A landscape with many peaks, sampled at points; each row gives a point and its height.
A climber steps from a point to whichever of its 2 nearest points has the largest rise for the distance, and stops where none of them is higher. Distance is the straight distance between rows; heights are no part of it.
K_383 (h 3.48): [  9 -51  -4  13 -43 -42 -19   0   3  61 -38   8 -17 -25 -19   5 -23 -10
  21 -16  31  -1  19  21]
K_421 (h 2.78): [  2  37   1  -9   1  26   4 -19 -41 -26  37 -24   1   2  18  14  33   6
 -26   0  17  12 -19  34]
K_857 (h 5.36): [ 24 -27 -32  10   7 -13  -4  10  61  18 -30   6  -7   7 -48  20 -26  -8
  22 -36  36 -14  37  19]
K_46 (h 1.57): [ 51 -17   0 -29   8  13  -3  -5  -8 -29  11  -8 -25  23  28  55  24  10
   9 -36  37 -13 -19  34]
K_149 (h 3.42): [-19   1  13   3 -31  -1  -6  14 -50  20  15 -11  14 -25  11 -17  12  -8
 -40  19 -17  32 -26   3]
K_949 (h 3.52): [ -8  26  15   9 -15  48   1   9 -74 -12  12 -49  24   3  -7   1   7 -13
 -59  18   4  56 -25 -13]
K_394 (h 4.22): [ 41 -44  24   6 -10 -17  -4  26  45  40 -50   7 -11   9 -29  22 -38 -12
  23 -13  30   8   4  -5]
K_561 (h 3.47): [ 14 -45  -8  -6 -26 -50 -11  29  34  -1  -5  46 -28 -10  24  20  -9  23
  31 -31   2 -38  25  12]
K_396 (h 1.36): [ 15 -13 -28 -12 -27 -21   4  11  -1 -18  24  -9  -6  -1  26  28  50   9
 -32 -36  27 -11 -11  66]
K_751 (h 2.47): [ 21 -31  -9   0 -32 -66 -15  36  55  18 -21  23  -4 -14  -3  13 -36  15
  42 -32  23 -39  26  22]
K_159 (h 3.16): [ 36 -53  -2  -5 -16 -14 -17 -13 -19  51 -48  -4 -45   8 -28  28 -25 -17
  14 -26  35   4  13  12]
K_672 (h 4.56): [ -7   5 -33 -16  55  16  15 -48  22 -41  27  23 -31  29 -17  13  -4   7
  19 -13 -28 -23  28 -37]
K_348 (h 2.90): [-13  10 -23  43 -22 -21  -7  34  41  29 -40 -27  39 -21 -32 -29  -3 -15
 -21  -2  45  20  18  41]
K_169 (h 6.38): [  9  58  25  18  13 -37  23 -16  30  -2 -57  31  41   7   3   8 -15  18
  29  25 -15 -24 -16 -11]
K_789 (h 2.60): [-36  39  39  11  -5  -4  15  20 -15   8  10  23  37 -18   4 -31 -11  12
 -11  47 -63   0 -19 -42]
K_57 (h 2.81): [-28 -22 -35  29 -26 -28  -6  42  75  21 -25   4  -3 -10 -25 -40 -22 -10
  18 -27  33 -13  38  20]
K_841 (h 4.58): [-11 -13  26 -13  15  50   4 -10 -67  29   9 -22 -21  13 -13 -13 -11 -35
   2  17 -14  14 -10 -43]
K_131 (h 3.34): [ 23 -35 -18 -16  23  40 -16 -28 -29  26 -14 -20 -57  33 -30  19 -34 -22
  17 -22  20   3  21 -29]
K_280 (h 3.69): [ 24 -20 -26 -37  43  39 -13 -41 -21 -19   1 -16 -66  42 -29  37 -17   0
  16 -31  18 -15  33 -34]
K_920 (h 2.54): [  1 -25 -59   3  -3 -36 -10 -18  19  -7   2  10 -31  -5  -3   1   4   0
  25 -40  19 -51  44  52]
K_4 (h 1.77): [ 32 -21   5  16  -6 -38 -13  37  71  -2 -29  12  27  -1  -4  15 -27  18
  36 -32  29 -17  14  20]
K_667 (h 3.08): [ 16 -13  -3  -3  -3  11 -13 -25 -24  42 -32 -23 -21  10 -26  12 -11 -29
  15  -3  27  15  15 -12]
K_74 (h 3.03): [  4  -1  54 -18   1  22   3  18 -44  -6  14 -13  12  -7  19  18  -5   7
  -9  26 -21  33 -34 -41]
K_892 (h 5.95): [-18 -12  23 -11  28  32  16  16  13   2  15  12   6  11 -11 -31  -8 -22
  11  29 -47   1   0 -59]
K_13 (h 0.64): [ -6   1 -18  -6 -26 -21   2 -10 -17 -12  49   1  -5 -21  35   0  39  18
 -20  -8  -7   1 -10  50]
K_762 (h 4.02): [  6 -18  50   5  -1  38   4  45 -18  26   7 -36  31   0 -22 -13 -10 -26
 -32  17   1  46  -7 -39]
K_882 (h 5.55): [ -6 -34  18 -16  -4 -12  -9  21  29  10  -3  15  -6  -6   9  -4 -20  -5
  22   5 -30   6   5 -48]
K_989 (h 1.05): [ 54 -57 -14 -20  -6  -7 -17  22   5 -29   9  -3 -45  11   8  56  19  13
   8 -39  37 -21  -3  24]
K_484 (h 5.30): [-17  34 -14  -5  43  12  21 -41  34 -35  26  30  -7  11   5  -7   9  28
  27   0 -34 -44  25 -11]
K_35 (h 3.86): [ 22 -30  19  -3 -39 -34 -11  16  10  47 -32  12  10  -4  -5  18 -24 -11
  19  -5  22  10  -5 -20]
K_384 (h 3.28): [  9   2  36  -7 -36  23  -5  29 -72  -8  10 -26  24 -12  11   2  -3  -6
 -48  30 -11  53 -47 -23]
K_491 (h 4.20): [ -6   9  13 -11   3  16   8 -26 -56  18  -2 -18 -17  -4   8 -20   1 -29
   4  11 -14   1   1  -7]
K_283 (h 2.18): [-17  42 -21  35 -12 -33  -2  17  49  -1 -42 -11  52 -18   1 -12   9  15
 -11   4  30   3   7  45]
K_25 (h 7.90): [ -2  63  26   3  15 -16  23 -23  31 -24 -15  29  41   1  31   3   4  35
  11  20 -13 -28 -18  14]
K_238 (h 0.65): [ 27 -75 -27 -26   4   6 -25  11   7  -3  19   3 -57  10   4  21   6   6
   9 -35   9 -13  11  -7]
K_168 (h 0.31): [-22   3  -9  -7 -31   8  -3   0 -43 -29  68 -13 -12  -9  40 -30  43   1
 -47   6 -27  10 -18  28]
K_323 (h 4.82): [ -2  20  30   0  28  48  19 -14 -52  28 -24 -24  10  17 -38 -12 -17 -27
   3  37 -17  16 -10 -53]
K_586 (h 1.58): [-19 -30 -54  -1   7  -2  -6 -14  11 -11  27  -8 -34  -5   7 -12  28  -9
   5 -20  13 -18  31  36]
K_472 (h 2.10): [ 28   2  27 -35  10  13   7 -17 -26 -39  39  -5 -25  37  46  48  15  28
   0 -28  23  -8 -36  16]
K_562 (h 1.40): [ 15  25  -6  28   4 -40   6  24  61 -14 -47   7  42  -1  -5   2  -3  13
  13 -19  44 -14  12  42]
K_173 (h 2.79): [ 19  32  58 -23   1   4   8 -22 -48  -7  13   8   5  15  37  27  -3   3
  -7  17 -16  18 -54 -15]
K_127 (h 3.11): [-38  56  -9  32 -22 -24   5  -3   6  -7  -7   6  45 -38  19 -38  19  24
 -25  29 -23   5 -10  23]
K_352 (h 3.77): [  8  -2  36  -2   5  54  -3  25 -51  -1  -9 -52  30   9 -28  10  -6 -35
 -46   9  24  48 -23 -24]
K_684 (h 5.68): [  3 -17  -6 -15  13   6   7 -22  16   2 -28  16 -15   6 -15  10 -19  -3
  25  -3 -10   0  14 -41]
K_456 (h 0.13): [-22   8 -12 -16  -4  57   6  -3 -60 -43  84 -21 -26  16  29 -22  38  -6
 -41   8  -9  10 -20  14]
K_715 (h 2.25): [ 16   9 -12  -5  -1  16  -1  12 -17 -44  37 -25 -10   9  36  33  54  11
 -52  -5  14   6 -26  61]
K_833 (h 3.50): [-38 -14 -28  35 -33 -23 -16  53  47  22 -13  -8  24 -20  -6 -49   1 -18
  -8  -4  21  12  29  41]
K_623 (h 3.20): [  3  56   2  18 -15   5  13 -34 -32 -37  44  -2  21  -9  29 -12  35  22
 -32  12 -11  -1 -32  42]
K_135 (h 4.35): [ -4 -10  44  12 -26  11 -10  59  12   2   8 -19  53 -18   2 -15 -12  -3
 -38  31 -16  46 -22 -37]
K_184 (h 1.16): [-34 -26 -43  -5  -2  22  -7 -12 -36   4  31  -4 -43 -16  -5 -35  29 -22
 -15 -16  -1   4  22  28]
K_377 (h 4.74): [-14  42  -2   9  34   7  18 -54 -24   8 -31   8  -2   5 -23 -21  -4  -5
  18  27 -19 -16   6 -17]
K_740 (h 5.58): [-39  13  31   4  28  26  20  33  50 -10  14   6  37   5  -2 -22 -19  -2
   1  28 -43  13   1 -44]
K_181 (h 0.03): [ -1  16  14 -22  20  70   7  13 -54 -48  61 -37  -4  31  19   7  30  -1
 -41   6  -4  20 -31  -5]
K_505 (h 6.39): [-12 -15   7 -13  24  10   6 -22  19  10 -11  29 -15  23 -24 -10 -32 -10
  31  23 -41   4   7 -81]
K_262 (h 5.10): [  6  25  11   6  28  18  21 -26   2  23 -39 -13  16   6 -34 -11 -18 -31
   7  24  -6  11  -1 -30]
K_297 (h 3.88): [ -3   9  19  10 -34  -6  -5  48 -11 -14   9  -8  40 -31   8  -6  13   3
 -58  17   6  40 -22   2]
K_406 (h 0.81): [-37 -24   2 -19   1  -1 -12 -34 -35  38  16  20 -32  -9  -3 -21   2 -10
  17  23 -48  -2   4 -37]
K_450 (h 2.51): [ 19  36  38 -19  15  22   6 -29 -45 -31  34   9 -19  22  39  32   7  13
  15  -5  -3  -7 -28   0]
K_497 (h 7.73): [ 18   4 -23 -11  13 -15   9 -30  -6 -24  -2  10 -14  -4  19  20  17  19
  18 -16   5 -16   6  38]
K_875 (h 4.26): [-41  -4 -18  15  -4  -8  -6  39  38   7  12   0  24 -21   4 -34   8  -8
 -14  11  -6   6  18  10]
K_755 (h 3.76): [ -3 -10 -55  21  -7 -40  -9  21  81  -2 -26  16  -2   0 -39 -20 -32   5
  32 -41  34 -36  48  33]
K_380 (h 4.57): [ 25 -41 -17  13 -17 -41 -22  15  50  50 -49  18 -13   8 -49  25 -56  -6
  45 -23  40 -16  20  12]
K_609 (h 5.54): [ 27  51  23  17  33  -5  19 -27   7  10 -67   6  49   4 -24   7 -11  -2
  15  39   2   7 -17 -18]
K_129 (h 6.26): [ -9  15  13  -2  25  -7  14 -16  25 -10  11  28   3   2  16  -5   4  12
  14  21 -31 -14   3 -20]
K_783 (h 3.62): [ -8  47   5  19 -10  -7  -5 -30 -30  -3  -5 -11  30 -17  19 -18  27  13
 -22  19  -5  10 -34  25]
K_313 (h 0.95): [-36 -12 -33   0   7  14  -1 -17 -21  21  14   7 -31 -14  -7 -33  19  -9
   5  13 -23  -9  28  -8]
K_452 (h 4.47): [ 32  -4 -37  -2  11 -41  -1 -38   9  -1 -22  22 -13  -4  -9  33   2  19
  28 -37  24 -39  20  31]
K_996 (h 2.77): [-56  37  -1  25 -15 -14   3   6  -3  13  13  13  46 -40  12 -45  -2   6
 -19  41 -54   2  -5 -17]
K_264 (h 4.09): [  9 -31 -35 -19  54  46  -7 -25  15 -35  19   1 -51  45 -28  14 -18  -5
  12 -17 -10  -4  26 -55]
K_760 (h 4.24): [ -3  32   3  -6   6 -14  -3 -58 -45   9  -9   9 -16  -6   7  -5   9  12
   8   6 -11 -14  -7   1]
K_887 (h 4.70): [ -8 -30   3   0 -26 -39  -9  28  47  15   2  28  -5 -14  21  -7  -5  17
  21  -5 -16 -10   4  -7]
K_157 (h 5.78): [  9  41   9   0  15 -23  10 -29  16 -29  13  17  13  -2  37  22  33  23
  10  -3  -7 -30 -22  34]
K_757 (h 4.99): [-32  24  14  22  -8  10   4  60  46 -11   5  -5  47  -6   1 -24 -11   2
 -18  10 -10  13   5 -15]

Where does a climber stop that starts at each point below?
K_13: K_783
K_159: K_857
K_989: K_135
K_313: K_497

Call two points neighbours if one is among the 2 nearest of the other. Go from one point of each pair to the other, from neighbour to neighbour, staying as high as possible. Name the lowest point that can't be avoided.
K_25, K_497: K_157
K_25, K_135: K_238
K_783, K_857: K_789
